Points, in no order, along strands that fork, close into loops and pass close to each other.
Points whose rows are less than 82.2 apart are linked; no others are. Some points are linked to none.
semo: [-28  -6  -9  11 -26  15 -14  -4  -6   9 -29   0  20  -1   8  -5 -32  12
  10  15  16   8   3  -2  15  -6  32   5  14 -23 -26  20 -24   7   8   6
  24  -2  -3 -25  12  -8 -28   7 -17  -2  -9 -25  -2 -18]
fufit: [ 26 -20 -15  -8  24  10   1 -21 -22  24  -2  -7  13 -16 -12  15 -13  27
 -17   0  -1  -4  10   4  41  24  -7 -16   8  -5  33 -16  -3 -10  -2   4
  17  10   8   2  -7  -5  33   3  -8 -23   8 -19  -4 -11]
Gur: [ 13 -10  -2   0  12   3  28 -30  -7 -11 -14  -9  20   9   6  -4  -6  13
  20  12   5 -17 -18 -22 -20 -12   1  27 -27 -12  -2  13 -15 -12  -6   4
 -22   5  -4 -11  -7  -1   8  -4  -8 -17   5  -4  -9   0]
belo: [-22  17   2   5 -28  25  -9 -12  -5  19 -13 -10  18   2  11   0 -40   1
  26  -3  11   4 -14  -6  16   4   5   5  19   5  23  -5   5  -6  -1   5
  22  -6   3 -24  21 -23 -13  13   3 -10   6 -17 -25 -10]
Nusu: [-30  -7  -7   2  -4 -30  18  12  -2   2  -3 -11 -29   8  -7  -2   8   5
 -19 -13 -20  -5  42  11 -38  29   2  -6   3 -11 -68  13   4   3  -7   9
 -13   2 -13  16  -7  18 -15  23  -2  -1 -14   5  40  11]
Davup: [ -2  11   5   1   3   2 -28  27  11 -11   9   9  -2   1  -5  -8  15 -17
  11 -12  -2  10  -7  14  18 -22  12   9 -10   8  17  -3  -7  -3   7 -15
   6  -1  12   1 -18   4   9 -22  10  13   1  22  -6   0]
danok: [-14  18  10  17 -27   6  14  27  22   5  15   9  -2   4  23 -14  18 -14
  25  19   0   2 -10   3 -23  -9 -18   6   4  28  -3 -10  29  19   3  14
 -10 -15  -8  12  17  -4 -10 -14  14  22 -19  13 -10   9]
dag: [ 15 -15 -10  -7  23 -23  -3  15   2 -26  -7  13 -16 -23 -19   9  11 -18
  -4   3  -1 -24  -6  -3  -2  11   0   4 -22  -2  -4  -4 -13 -25   4  -8
 -13   8   1  24 -25   9   1  -9   5 -28  14  -3  27  25]
pazoz: [-17  -1 -10  -2  -8  14 -31  10   8   0 -22  10  13   6  17  -2 -23 -20
  -1   7  21  11  -4  -5   9  -7  36   1  10 -20 -12  23 -35  -7   9  -4
  30 -22   1 -33   8 -10 -36   2  -4  11  -6 -13  10 -12]
Tifoz: [ 11   8  10  23 -18  11 -11 -24  -4 -15   5 -14  11  22  -9 -15 -19  23
   3 -11  15  17 -12 -10  16 -52  -1  11   0 -16  -6  14  -8  17 -14 -27
  13  13   6  -5   4   4  -5  -8  -8   7   7   9 -23 -25]
sigo: [-25  -1 -19 -17   5   4 -25   7   6  30 -22   3  -2  -6  11  11 -13 -31
  11 -18 -10  16  12  -1  23  -1  28 -17  14 -14  15  -4 -23 -11   9   8
  11   5  10 -43  -6  -5  21  16   0  10   3 -10  12  -3]
Gerab: [ 37 -25  -1 -15  39 -19  34 -23  -6 -23   5 -19 -14  -3 -25  12  12  11
 -37 -10  -7 -32   8 -18 -15   2 -16   0 -22 -16  -3  16 -17   3   0   1
 -21  20 -10   4 -15   9  20   1 -15 -13   5   6  22   5]
mel: [-20   9   4   9 -12 -20   1   5 -10 -32   7   3 -22   4 -19  -6  -9  -4
   0 -20  14   8  -2   1  -7  11   4   7 -15  -4 -45  23  -8 -19  -5 -17
  -2  -1  -1  13   1   6 -31  19  12 -20  11  -2  15  -4]
memak: [ 21 -28   1 -12   8  10 -14   8   3  -9  -8   0  28 -18 -21  -3   0 -10
   7   7  15  -8 -17 -19  18  -3  21   0  -3  -4  25  10 -30 -10  15  -9
   2  12  -7 -18   6 -12   8 -17  -7 -13   1  -8   1   1]
lin: [  4 -30  -1   4  -8  12  -2  11 -14  -6 -16  -9  23 -24 -38  -7   1  15
   8  -2   7  -9  -9  -3  27   3  21   1  -1  11   4   4 -25 -17  11 -11
  -2  38  -6   4   1  -8  12 -12  -5 -31  -1  -7  -1  -3]
nobok: [ 25   4  17  -4  -6   4 -21   4  12 -32  14   9  -2  -9  -8  -2   0 -16
  -1   0  23   4 -22 -11   9 -22 -22   3  -4   1  12  -3   9  -3   4 -35
  15  -3  -6  10  24  -9 -22  -6   4   3  12   6  -1   1]
pumi: [-15  24   3   7 -11  -7  29 -20 -22 -12  23 -17 -15  19  -6   6  -1  19
 -11 -21 -11   4   6  -2 -18  -5 -15  -8   3  12 -23  10  31   4  -8  10
  -8  14  -6   6  13   9  -3  26  10  -3   0   3  -7 -13]
mabem: [-38   6   8   1 -30 -10  -3  -2  13   6  -1 -22  -6  12 -12  -6  -4 -17
  16 -23 -12  21  12   4  -6 -26  24  -6   0 -15 -49  23   0  23   1  -9
  -4  32  -2 -27  19  10 -14  29   3  15  -8  10  16 -14]
gipu: [-19  23   4   8 -17  25 -19  -6   8  22  -4  -4  13   7  20  -1 -17   0
  14   2   9  14  -6  -1   8  -5  14   1  19  -1  24  -1   3  14  -1  12
  18 -17   1 -28  15 -16  -4  -7   0  18  -3  -7 -18 -10]
gito: [ -1  28  19  10 -23  14  10  14   4 -15  17   4   2   2   3  -9  15   3
  11   5   3   2 -17   3 -11  -8 -19   6   6  42  21  -7  25   5   3   0
  -3  -8  -6  14  18  -9  -8 -13  17  14 -12  17 -28   2]
ruto: [ 19  19  12   6  12   3  -5   8   1 -34  17   8   7   2 -10 -13  23   4
 -23  14  13  -9 -21   3 -12  -2  12   8 -19  13   4  21 -23   2   2  -7
  -9  -7  -1   1 -13  -1  -8 -33   1  20  -9  21 -16  -5]
berem: [-19  27   5   6   0   5  33 -36 -36  -4  19 -28  -8  23 -14   5 -10  35
 -22 -25 -18  -3  11   6  -4   2   4 -17   0   3 -28  29  11  10  -5  20
  -7  16  -5  -4   1  14   9  25  -5  -5 -14   2 -12 -25]
sugu: [-14  -1   1   5 -14  13  -4  14 -10   7   7 -13  12 -31 -37   5   4  25
 -34   1  -5  -1  18  15  37  22  18 -30  12  29   0   1  -2  18  12  14
  13  30  -3   8  10  -9   1  -5  -3 -12 -20 -13  -2 -11]
veg: [ 18 -29 -12   5  15  -5  18 -20  -8   0 -16 -10  17   4  -8 -11   7  21
  10   7  -5 -11  -5 -12  -2 -25  12  27 -17 -22 -11  14 -26   3  -7   4
 -20  15   3 -13 -26  12  23 -19  -7  -9  -3  12  -2  -5]
bug: [ -4  24   9  13 -17  -6  22  13  -4 -30  17  10 -13   4  -1  -3  10  -7
  25  -9  -6  -2 -13   4 -25  -2 -20  15  -6  41  14  -8  24 -17  -2  -7
 -20  -3   1  22   1  -4  -5  -6  26  -5   1  14 -22  13]
zala: [-26  -9 -11  13 -15 -24  18   1 -17  15  -5 -17 -19  21  -1  -9   7  27
 -21  -6 -26   7  49  20 -16  10  -3  -8   4 -15 -67   1  18  18 -11   4
  -8   3  -5  19 -14  24 -10  23   5   7  -6  11  22   1]
Sul: [ 14  -7   0  25 -22  11   0 -17  -4  -1  -4   8  14  11  20 -15 -19  31
  10  23  15   5 -11  -2  12 -25 -25  26   6  -8  -4 -12  17  18 -17 -13
   9 -16  -2  14   7   0 -11  -9  -8  -3  10  -1 -18  -2]
Kege: [ 28  -5  10  -6   1   1  36 -25 -11 -12  10  -6   6   7  -5  10   1  21
  -3   2   5 -11 -15 -18 -14  -4 -26   5  -5  10  13  -1  18   1  -7   3
 -15   7 -13   6  17  -1   7  10  -5 -14   6  -4 -15  -4]
nirof: [ -7 -13 -12  15  -6   8  -1 -11   2  43 -22   5  27   8  41  -6  -9  21
  -6  38   1   3  19  -5  -1  -7  16   5  15 -16  -7   1  -7  31  -6  34
   2 -17  -3 -16  -4   4   6 -15 -21  22 -15  -3  -9  -3]
pup: [-39  12  -7  10  -5 -17  19  -7 -24   3   1  -2 -23  17   3   2 -14  21
  -9  -9  -6   4  17  20 -27  48   5   1  -6   1 -53  15   2 -20 -13  14
  -7 -17   6  16 -12   8 -20  33   5 -18  -9 -12  15  -6]
tuze: [-16  13   8  -7   2   6 -24  15  13 -12  10  -2  -6   8 -11  -2  -1 -27
  13 -28   7  11 -14   1  10 -27  13   6  -6  -3   8   9  -8  -8   8 -25
  10   9  10 -22  -3   0   1   4  10  10  12  14  -2  -8]
gere: [-33  15   9   0 -14 -21 -16  29  16   5  -8   6 -19  21   6 -12   5 -34
  53 -39 -21  17  10  21 -15 -17  10  16  -5   2  -7 -16  10 -16  -8 -29
 -13  -1  12   7 -18   8   4  11  27   9  10  28  -3   5]
pav: [ -5 -26   7  -5 -12   3  24 -16  14  22   0 -28   5  -6  -8  11  18 -15
   8   2 -26 -15   9 -22 -22 -19 -10  -5   5  -1  -1  -2  19  34   4  25
 -31  39 -12 -15  23  11  19   7  -9   9 -16   9  14   2]
dumo: [-27  10   9   4 -24 -24 -11  22   7 -10 -13   4 -22  30   3 -20   3 -20
  46 -30 -12  26  10  25 -21 -30  -2  33 -10 -10 -37  -5   8  -7 -19 -43
 -18   1  17  17 -17  13 -12  16  21   5  14  29   4   5]
Lome: [ 19  -7 -10 -25  28  13 -26  -2  11  38 -12  11  11  -7  28  15  -7 -22
  -4  -1   1  13   4  -5  23  -4  10 -15  12 -13  60 -13 -16  -3   7  10
  15 -17  13 -31 -11 -13  38 -13  -6  22   8 -10  -5   0]
dotok: [ 15 -22   0   7   2 -14  -6   3   2 -17  -6   2   6  -3 -14 -12   4  -8
  22  -6   0   0 -16  -7   8 -42  -8  24 -18 -11  -6  -2  -6  -4  -6 -27
 -11  19   4   7 -14   9  11 -12   3 -10   5  15   6   5]
pak: [  1  28  14  -2  -4  17  -6 -16  -8 -24   5   1  -3  12   6   5 -16  -9
  21  -3  22   2 -38  -1 -10   8   1  13   0  16  39   4   1 -30  -3 -11
   8 -20  11  -7  11 -30 -22   7   5  -6  15  -8 -27  -5]
Bogo: [-12  20   2   6 -16  14 -21  32  17  17  11   3   0   1  11  -9  15 -16
  24  -4  -9  14  -3  16  15 -20   1   6   6  26  28 -22  17  19  -2   2
   5   0   9   0  -5  -2  16 -28  17  21 -11  25 -18   4]
reli: [-33   6  -2   6 -16  21  -1  -9 -11  10  -6 -15  13   0   1   1 -18  15
  -9   5   7  -1   6  -2   7  -4  43 -13  10 -11 -29  36 -19  17  12  24
  10   1 -14 -33  17  -7 -25  15 -16   4 -27 -26  -4 -24]
Sifa: [ 21 -11 -15   9  14 -18   9   8  15  12  -5  18  -3   7  21 -13  15   6
  -4  22 -13   2  21   1 -12 -13 -24  11  -2 -14 -12 -28  15  17 -14  -4
 -13 -11   4  26 -22  18   5 -14  -4  14   4  15  12  20]
Tada: [-21  31  13   7 -19   5  -6   3 -14 -28  11  -3 -16   4 -17   2 -10 -13
  18 -16  16   5 -29   3  -6  15   3  12  -7  29   6   8   2 -34   6 -13
   3  -6  10   3   7 -19 -22  11  17 -12  11  -4 -23  -5]
Gige: [-12  11  -1   4  -7   2 -14  25  26  30  -3  17  -8  10  28 -14  17 -24
  24  13 -14  13   8  15   1  -7  -9   1  12  10  20 -35  28  16  -1   9
   1 -17   8  10 -11   5  16 -16  14  32  -2  20  -8  16]
mazi: [ 16 -10  -1  -5  12  -7  -4  12 -11 -11  15   8 -14 -22 -23  14   7   6
 -32 -17  -2   4   8   7  28  10 -20 -17   2   9  13 -19   9  -9   3 -16
  14  11   6  23  -3  10  13  -6  10 -17  16  -2  12   1]
lizor: [  3  14  18 -19   7   8  13  -7  13  10  20  -9  -8   1   2  13  17 -19
 -10  -6  -6  -4   3 -14 -13  -3  -6 -25   9   5  15   1  21  20   9  15
  -3   8  -7 -19  28   1  14  15  -2  16 -11  -3   3   0]
zupab: [ -4  20  16   6 -12  -1  12   9  19   2  16  10  -8   1  29  -4  11 -13
   6  28   3  -2   1  -7 -37  16 -18  -4  13  21 -11  -6  32  12   2  23
  -3 -34 -18  22  30  -8 -29   3  -7  22 -24  -7  -2  15]
ladip: [ 25 -11   4 -14  20   1  30 -38 -10 -10 -11  -7  17   5  -3   5  -8  12
  12  10   8 -20 -28 -22 -19  12 -11   9 -15  -1  20  10 -16 -24   2   1
 -22   5  -9  -4  11 -11   7  16  -5 -20   8 -14 -17  -1]
buga: [-30  12   7  -9 -11 -10 -15  15  12   8  -5  -1 -16  15   5  -2  -8 -28
  32 -27  -7  15   3   7  -1  -2  12   4   2  -1  -7  -5   6 -13  -2 -18
   2   5  12 -11  -3   0   4  21  22   8  11   7   6   0]
tudad: [ 31 -36  -7 -11  33 -10  19 -19  -5   8  -6 -23   2  -4 -18   4  19  10
 -18   3 -11 -25   8 -11   3  -9   4   5 -15 -25   0   6 -25   9  -2   6
 -18  23  -3 -12 -19  15  32  -9 -14  -5  -5   7  13  -1]
Saku: [ 22  -5  -3 -25  42   0   8  -1  10  12  -2   3 -14  -6  11  10  14 -27
   6  -5 -15  -7   7  -1  -2   7 -13 -12  -6  -2  46 -20   3 -22   5  12
  -8  -7  11  -8 -18  -1  34  -6   6   3   8   6   5  19]
robur: [  7   4  11   4 -12  15 -29  21  37  -5   5  13  10  -1  19 -12  13 -30
  15  20  12   2 -16   1   2 -31   2  12   4  -2  10  -4   0  16   7  -7
  10 -22  -5 -12  16  -7 -26 -28   2  29 -14  18  -1   3]
fanub: [  4  31   2  16  -2  -6   5  16  22 -17   9  27 -14  15  34  -9   8  -9
   8  25   0   8   2   1 -33  14 -19   4   0  12  -9 -13  20  -2  -8   1
  -6 -38  -2  28   0  -2 -30  -6  -2  28  -3   2   1  17]
Zes: [ 16  -2  -7   0  11 -16  -6  17  29  13  -8  31  -6   7  35 -14  18 -21
  12  19 -15   9  13   6  -4 -13 -21   4   3  -7  17 -38  23   9  -6  -4
  -6 -22   8  17 -27  11  10 -16   4  29   8  18   5  30]
zagu: [ 21 -27   3 -11  22   6  -3   3 -15  -5  -8   7  20 -27 -33   6  11  10
 -31  15  10 -23 -20   3   4  46  21  -7  -7  16  21  17 -39 -13  15   8
 -11  13  -7   7   2 -15  10 -16  -5 -18  -3  -5 -12   5]
ros: [ -9  -5  -8  -3   6   8   3   6  -5  20 -10   3   5  -5   1  -1   1   2
  10   3  -9   2   7   6  12   2   9   4   4   3  12  -8   3   4   1  16
   0   1   4 -10 -13   6  23  -9   3  -2  -3  -2  -2  -1]
nat: [-21  -5  -2   9 -19 -28  31  -1  -4  17 -13 -16  -8  36  15 -13  -1  20
  12   1 -17  15  29  16 -35  -3 -10  10   5 -22 -66   2  12   1 -22  -8
 -12  -1   1  11 -11  18 -15  28   5  14   1  12  20  -1]
pul: [-10   7  -5   0   4   8 -21   7   6 -12  -3  11  11  -7  13   1 -11 -11
 -18  22  22  -8 -10  -2  -6  18  29  -2   1 -18 -19  32 -32  -1   7  12
  19 -37 -10 -16   6 -17 -33  -9 -13  10 -10 -22  13  -8]
Rovi: [ 25  19   6   3  14   4 -25  27  33 -12   7  23  -6   3  28 -10  15 -23
  -3  17  10   3  -4   3  -6 -15  -9  13 -10  -7   8  -5  -4  14  -2 -12
   8 -35   1   8 -11   2 -22 -27  -2  33   0  16  -1  13]
nanit: [-26 -18 -21  -6 -13  -8 -26  25  13  49 -36  10  -1   4  29  -6  -8 -19
  16  10 -13  25  25  19   6   1  29  -2  18 -22 -12 -13 -18   4   0   6
   1 -15  18 -26 -23   4  13   1   5  27   5   1  18   5]
Kelo: [ 16 -18   0 -16  19 -11   3  18   0 -15  -6   5   3 -35 -28   4  15 -16
 -12   7   7 -26 -14  -4   1  31   6  -4 -11  18   8   5 -21 -16  18   0
  -7  13  -7   9   0  -5   6 -14   4 -26   1  -8   8  20]
Lenap: [  1 -13   6 -18  -1   5  17 -20  11  30   6 -20  -1 -15  -1  28   7  -7
  -4  -6 -27 -11  12 -16  -3  -7 -17 -24  17   2  18  -9  30  29   8  18
 -11  30 -15 -16  32   7  18  23  -6   3  -9  -7   9  -2]
sadat: [ 10  27   0  14   1 -12 -17  22  16 -18   7  33 -15   5  24  -2   8  -8
  -5  20   9  11   1  12  -4   5 -12  12  -4   0  -5 -16  10  -1 -11 -13
   5 -37   9  31 -18   2 -31 -14   5  15  12   6   4  13]
Muk: [ 30  -9 -12   3  19  13  -3 -31 -17  25  -5   4  24   7  13   6 -20  38
 -12   7   7   6  -6   4  24  13  -7   3  11  -5  49 -16  -6  -9  -7   9
  15 -18  11   2  -5 -13  28  -8 -13 -13  14 -17 -28 -11]
gose: [-14 -17   1 -15   8  -9  32  -7   9   6   5 -28 -16  -4  -9   7  20 -18
   9 -14 -21 -25   8 -18 -31  -4   4  -8  -5  -1 -12  12   4   9   7  27
 -29  25 -15 -22  13   9  12  14  -1  -1 -21   5  24   4]
bes: [  9  12  25 -16   1   6   5 -21   8  -6  17 -19   2 -13  -8  15  -3 -11
 -21 -15   5  -5  -7 -22   1 -11 -10 -30   9   5   5  17  21  24  11   2
   9  21 -24 -11  44  -2 -11  26 -14  -3  -5 -15   3 -13]
gatib: [ 24  -8  -1  24 -35   9 -15 -13  -3 -11   7   0  10   8  -4 -12 -22  24
  17  -3  19  15  -9  -8  32 -36 -34  15  16  -4   8 -22  22   8 -17 -35
  20  10   3  22  21   0 -10  -9   2 -14  24   2 -11  -9]
baped: [-31   8   0   4 -14  18  -4  -2 -12   7  -1 -15  11 -16 -21  -1 -17  21
 -12  -1   1   0   9   5  33  17  30 -24   8   8 -14  17 -15  11  16  14
  14  22  -7 -22  13 -12  -9  12  -7 -17 -16 -20   1 -19]
kove: [  2  15   0  -1 -10 -22   6  21   9 -36   8  27 -28  -2   4   2   4 -25
  25  -9  -7   6 -13   3 -20   0 -33  12  -6  26   7 -21  30 -31  -6 -18
  -9  -5   7  37   1  -6 -16  12  23 -15  19  -1  -1  24]
kuzar: [ 23  -9  -4 -14  27 -30 -18  40  18 -23  -2  27 -14 -25  -4   4  19 -43
   8   4  -7 -15   3   3  -2   0 -10  -4 -16  -2  21 -25  -8 -23   2 -23
 -10  -3   5  34 -25   5   4 -18   6 -16  16   9  22  41]
ger: [  6 -12   2   9 -10   7  -3  14  -1   2  10  -7  11 -22 -26  -2  10  21
 -35  12   5  -7  15   2  23  -1   5 -14   2   9 -14   0 -10  29  11   8
   8  17  -8   8   7   7  -1 -20 -16  -5 -20  -6   2  -7]
zito: [ -1   2 -14  33 -24   9  29 -30 -20  12  -6  -1  12  17  22 -11 -20  53
  10  22   5   1  -1   1   3   0 -27  22   7   1 -17 -19  23  13 -23   6
   0  -8   0  31  -3   8  -1  -1  -6 -13   7  -1 -26  -5]
daron: [ 24  -8   2   6  -3   3 -14 -11   3 -14   0  -5  17  15  -5 -13  -2   6
  17  -7   9  11 -19 -12  15 -55  -4  23 -11 -28   1   7 -13   8 -10 -30
  -1  16  11 -11  -9  10   6 -16  -7   9   8  14  -5 -12]
litab: [-21  -8   5  -1 -22 -29   8  16  -1  11 -19  -6 -14  35   4 -21   4  -7
  28 -16 -27  23  28  28 -26 -18   0  18  -5 -29 -54  -3   4  -3 -18 -31
 -17   9  15  13 -23  23  -7  24  15  14  13  25  26   3]
piz: [  1   8   4 -14  21   0   3 -12  -9 -10  21  -3  -8 -11 -10  16   5   1
 -47  -5   8 -12   5   0   0  31  -6 -27  -4   7   4   8  -1   2   9   8
   7  -1  -3   7  10  -2  -2   8  -6  -9  -1 -14   5   3]
Gare: [-32  26   8  11 -22 -15  10  12  -8 -27  15   2 -24   9 -16  -6  -6 -11
  26 -26   2   6 -10  11 -23  16   3  16 -12  24 -30  16   3 -34   1 -10
  -9  -4   4  11   1  -4 -26  22  25 -19   2  -5   0  -3]
tezo: [-15 -11 -21  -7  16  -9 -10  14  14  39 -36  12  -3  13  39  -3   1 -25
  31  -2 -18  15  16  12 -18  -5  23   8   1 -16  -3  -9 -13 -13  -7  15
  -5 -22  16 -24 -31   1  20  -3   2  24   4  10   8  14]
Vevag: [  3  -4  -4 -11  13  15 -30  -4   5  18  -5  -5  12  -3   4   9  -7 -17
   2 -11   5  11   1  -8  24 -19  18  -9   8 -14  30   1 -17   4   8  -7
  17   7   8 -39  -1  -5  25  -3  -7  15   2  -6   0 -12]
nodol: [-10   0  -6 -11  16  -3   8  -7   3  11   6   0 -15 -14  10  14   0  -3
 -40  13   7 -16  11  -5  -9  47  -4 -28  13  -6 -19   1   9   4   5  21
  10 -16 -12   6   9  -4 -14  23 -17  -9  -2 -28  25   2]
Zov: [ 10 -39 -10   2  10   4   2   2 -22  -8 -16  -2  27 -21 -37  -5   3  27
 -19  18   7 -25  -7  -1  11  24  34   6  -9   6  -3  18 -40 -13  10   6
 -10  20  -5  -3  -8  -3  11 -20 -11 -28  -3  -7  -8  -3]
Pon: [-25   4  -7   2   8 -31  28   5  -5 -17  -3  -5 -23  12 -11   0   5   1
  -6 -12 -11 -15  13   7 -41  36  14   7 -19  -3 -60  22 -14 -21  -6   7
 -17  -2  -3  10 -14   8 -16  24  -2 -15 -15   0  33   1]
Gudo: [ 35  -7   4  -8   5  -7  28 -17 -17 -22   7  14   2  -9  -9  10   4  21
  -4   6   5  -7 -17  -7  -9  20 -35   2  -8  20  27 -15  14 -18  -1   3
 -18   2   1  27  11  -7   6   4   4 -25  16  -6 -21   9]
Bepe: [ 22 -22 -21   1  33   1   8 -16 -17  10 -21  13  13  -2  11   0 -10  26
  -9  18   2  -5   4  -1   6  15   6  15 -14 -20   8  -6 -23 -21  -9   6
  -7 -13  11   6 -44   5  20 -16 -10 -21  15 -11   1   5]
kegal: [  6  32   6   1  16  13 -16   3   2 -20  16  11   4   4  14   4   3   5
 -32  16  18  -4 -11   8 -10  19  17  -3 -13   0   3  20 -23  -2  -2   8
  14 -31   1  -4  -3  -9 -24 -18 -10  24  -5  -3 -10  -7]
Repi: [ -8  14  11   5 -12  20 -12   6  22  10   0   6  14   6  32  -7   3 -18
  11  21  11   2 -10  -7 -15 -12  16   5   8  -5   7  10  -1  21   6  19
   8 -28  -9 -26  18  -9 -22 -20  -3  39 -23   3  -7  -2]
misa: [ 13   8   0  16 -26   6  -9 -26  -3  -7  18 -11   6  14 -10  -6 -17  28
  -7 -15   6  15   0 -10  30 -32 -27  -5  14  -8   3  -4  22  23 -14 -27
  21  18   2  11  24   6  -9   7  -6  -1  15   4 -15 -19]
pilu: [-29 -14 -16 -13  -6  -4 -27  17  15  37 -30   4  -5  -2  16   2  -6 -38
   6   4  -7  15  18   3   6  -1  41 -15  16 -24 -18   7 -25   8  10   9
   5  -3   3 -45  -5  -1  -1  16  -3  29 -10  -8  23   1]
Mov: [ 20 -25 -12  11   5 -13   8   7   6  -5 -17  16   6  -2   2 -10  13  10
  15  12  -5 -11  -1  -5  -1 -22 -20  30 -16  -8 -11 -17  -1   0 -10  -9
 -16   6   2  24 -29  13  11 -23  -1 -14   6  10   7  20]
let: [ 18   1 -14 -12  23  18 -31  -9 -10  18  -4  14  13  -6  18  12 -18   8
 -15   0  12  13  -3   7  30  17   5  -9  17   2  60 -10 -20 -16   0   7
  28 -27  19 -10 -12 -16  23 -15  -6   3  16 -13 -20  -7]
momu: [-31   2 -14  -1   3  -1  18 -14 -22  22  -3 -26 -14  -4 -11   9  -5  19
 -19  -7 -19  -9  25   1   1  26   9 -24  11   1 -20   7  12   8   4  28
  -1  11 -11  -4   2  10   8  26  -7 -12 -20 -11  18  -5]
Lan: [ 13   9  -9  -3  24  20 -20  -5 -26   2   5  11  16 -11  -4  14   1  14
 -35   5  14  -1  -7  17  19  34  19 -14   1  11  39  -1 -30 -13   6  12
  14 -17  19  -5 -23 -14  18 -22  -1   4   3 -11 -18  -7]
Vovon: [ 12   2   3 -21  33  13 -11 -11 -17   3  10   9   3 -19  -4  19   0   6
 -39   4  11 -13  -8   6  10  53  11 -29  -4   8  28   7 -15 -16  11  20
   8 -14   6  -7  -1 -18   5   1  -6  -9   2 -23  -6  -3]
volig: [ 25  -5   0 -22  37 -13 -17  24  23  -3   8  19 -18 -24  -1  11  26 -38
 -13  -5  -8  -2   8   2   5   5 -14 -13  -6   2  33 -27   6 -10  10  -3
   3  -6   4  11 -13   6  17 -13   1   8   6   5  16  27]
mup: [-18  -2 -16  20 -19   5  14  -5 -14  27 -11  -6   8   8  12 -11  -9  34
  11  11 -10   4  11   9  14  -1  -7  12  12  -1  -6 -20  17  11  -9  15
   2  -2   2  12 -10   9  16 -10   3  -4  -6   3 -16  -1]
Dakag: [-22   0 -16   2  11  -7   7  -1 -17  14  -1  -3 -21  -2   1  10  -3  10
 -27   0  -7  -8  24  13  -2  45   4 -20   0 -11 -34   2   5 -13  -4  15
   3  -8   2   7 -14   5  -6  20  -4 -14  -1 -14  24   0]
fuf: [  0  -8 -14 -12  21  -3  -2  12   7  26 -14   7  -3   0  17  -2   5 -27
  24  -2 -19   6   6   6   0  -4   5  -1  -2  -9  19 -17  -1 -12   2  11
 -11  -4  11  -8 -24   8  30  -6   8   6   2  11   8  16]
kir: [-18   5   8  -4  -5  -2  -8   2   1 -11   6  -2 -13  -3 -14   2  -9 -20
  -2  -5  10   5  -5  -4  -1  10   2 -10  -2  -3 -20  11  -1 -16   9  -7
  17   2   0  -3   9   0 -22  21   4 -15   8 -15  16   0]
Tofen: [ 17   3  19   1 -19  14   3 -18  -7 -16  18 -10   9  -6 -15   3  -8  22
 -15  -7  12  -1  -8 -11  14 -14 -18 -23  12   9   0  15  19  26   1 -13
  13  17 -17   9  43  -6 -13   4 -10 -10  -3  -5 -10 -22]
Kore: [ 10   8  11  10  -3   6  -9   6  -3 -12  22  -4   9   6 -14  -7  11  17
 -26   4  10   0  -5   2  11 -14   5  -6  -8   4  -2  11  -9  18   1  -8
   8   3  -4  -1   3   4  -1 -24  -7  12 -12  14 -12 -15]
zan: [-39  16   0  10 -21   5  21 -18 -22  19   5 -37   0   5 -18   2 -10  27
  -5 -19 -26  -2  27   7   4   1  12 -19  13   7 -34  17  16  22   0  29
  -3  32 -11 -12  10   6   2  26  -2  -6 -21  -4   0 -17]
zemu: [  6  16   4   3 -12  24  -8 -14  -3   4  -1   2  15  -4  12   9 -23   5
  18   7  21   7 -32   0  12  12  -7  10  18  11  51 -13   7 -19   2  -4
  24 -29   1  -3  18 -30 -14  -2   4  -6  16 -16 -34 -11]
dize: [  5 -15  -3  -5  14 -13  23  -7 -11 -25   7 -14 -14  -7 -28   8  13   4
 -20 -20 -10 -18   7 -10 -14   3 -15  -2 -16  -4 -20   8   4  -5   3   0
 -16  27  -8   7 -10  15  14   6  -3 -17   1   5  20  11]
fusir: [ 29 -25  -4 -11  21  -1  19 -19 -19   3  -7  -1   5 -19 -10  11   3  22
  -8   8  -3 -14  -4  -6  10  21 -15  -1  -8   7  24 -15  -1 -16   5   6
  -5   8   2  15  -6  -5  25  -1  -1 -33  10 -14  -5   8]
nosi: [ 31 -18   5 -16  15   8 -24  -7  21   1   2   0  14  -8  -1   6   1 -25
  -4   5  10   2 -14 -19  12 -27   8  -1  -1 -24  30   5 -16   9   8 -15
   7   9   0 -34  12  -7   5 -10 -12  12  -1  -3   5  -9]
dekad: [ 17   7  22   0 -16  15  -6   5  15 -16  14   2   9  -2  -6  -7  10  -1
  15   2  12   2 -25  -5   7 -31 -11   6   3  19  30  -2  14  11   3 -16
   1   7  -7  -3  24  -9  -5 -17   0  13  -7  19 -24  -1]
Pev: [-22  -2   0  -4   0 -15  31   2 -11  -8   8 -17 -19   3 -22   7  13  -4
   2 -24 -18 -12  10   0 -18   5  -6  -3  -3  13 -24   9  18  -2   5  17
 -17  19 -10   2   5  14   5  19  18 -11 -12   9  17   4]
funob: [ 34  -9  14   8 -13   2  24 -21 -18 -14  22  -1  14  -2  -7   6  -5  41
 -26   6  10  -7  -3  -9   0  -4 -34 -14   5  22   3  -2  22  26  -3   2
  -3   8 -22  31  27  -2  -1   5 -13  -9   0  -3 -19 -12]
gosat: [  5   4   3  -2  -9  -9 -22  13  15 -33   4  15 -19  -8  -6   3  -7 -28
  15  -4  17   8 -16  -6   5  -3 -26   9  -1   3   4 -12  17 -22  -2 -34
  11  -7   2  24  13   0 -29   8  14 -11  30  -1  13  13]

A fork is a point with three links, a tip a point with one. Leave the first point through the second and follow the links. Name the first fork or tip that comes.
Bogo, Gige | misa
Mov, Sifa | Dakag
Saku, volig | Vevag
Tada, pak | gito

How many points has the smallest loop of links through each point below? Write 0 if it is on no loop.
ger | 10
Gerab | 15
nodol | 22
Saku | 16
fusir | 21
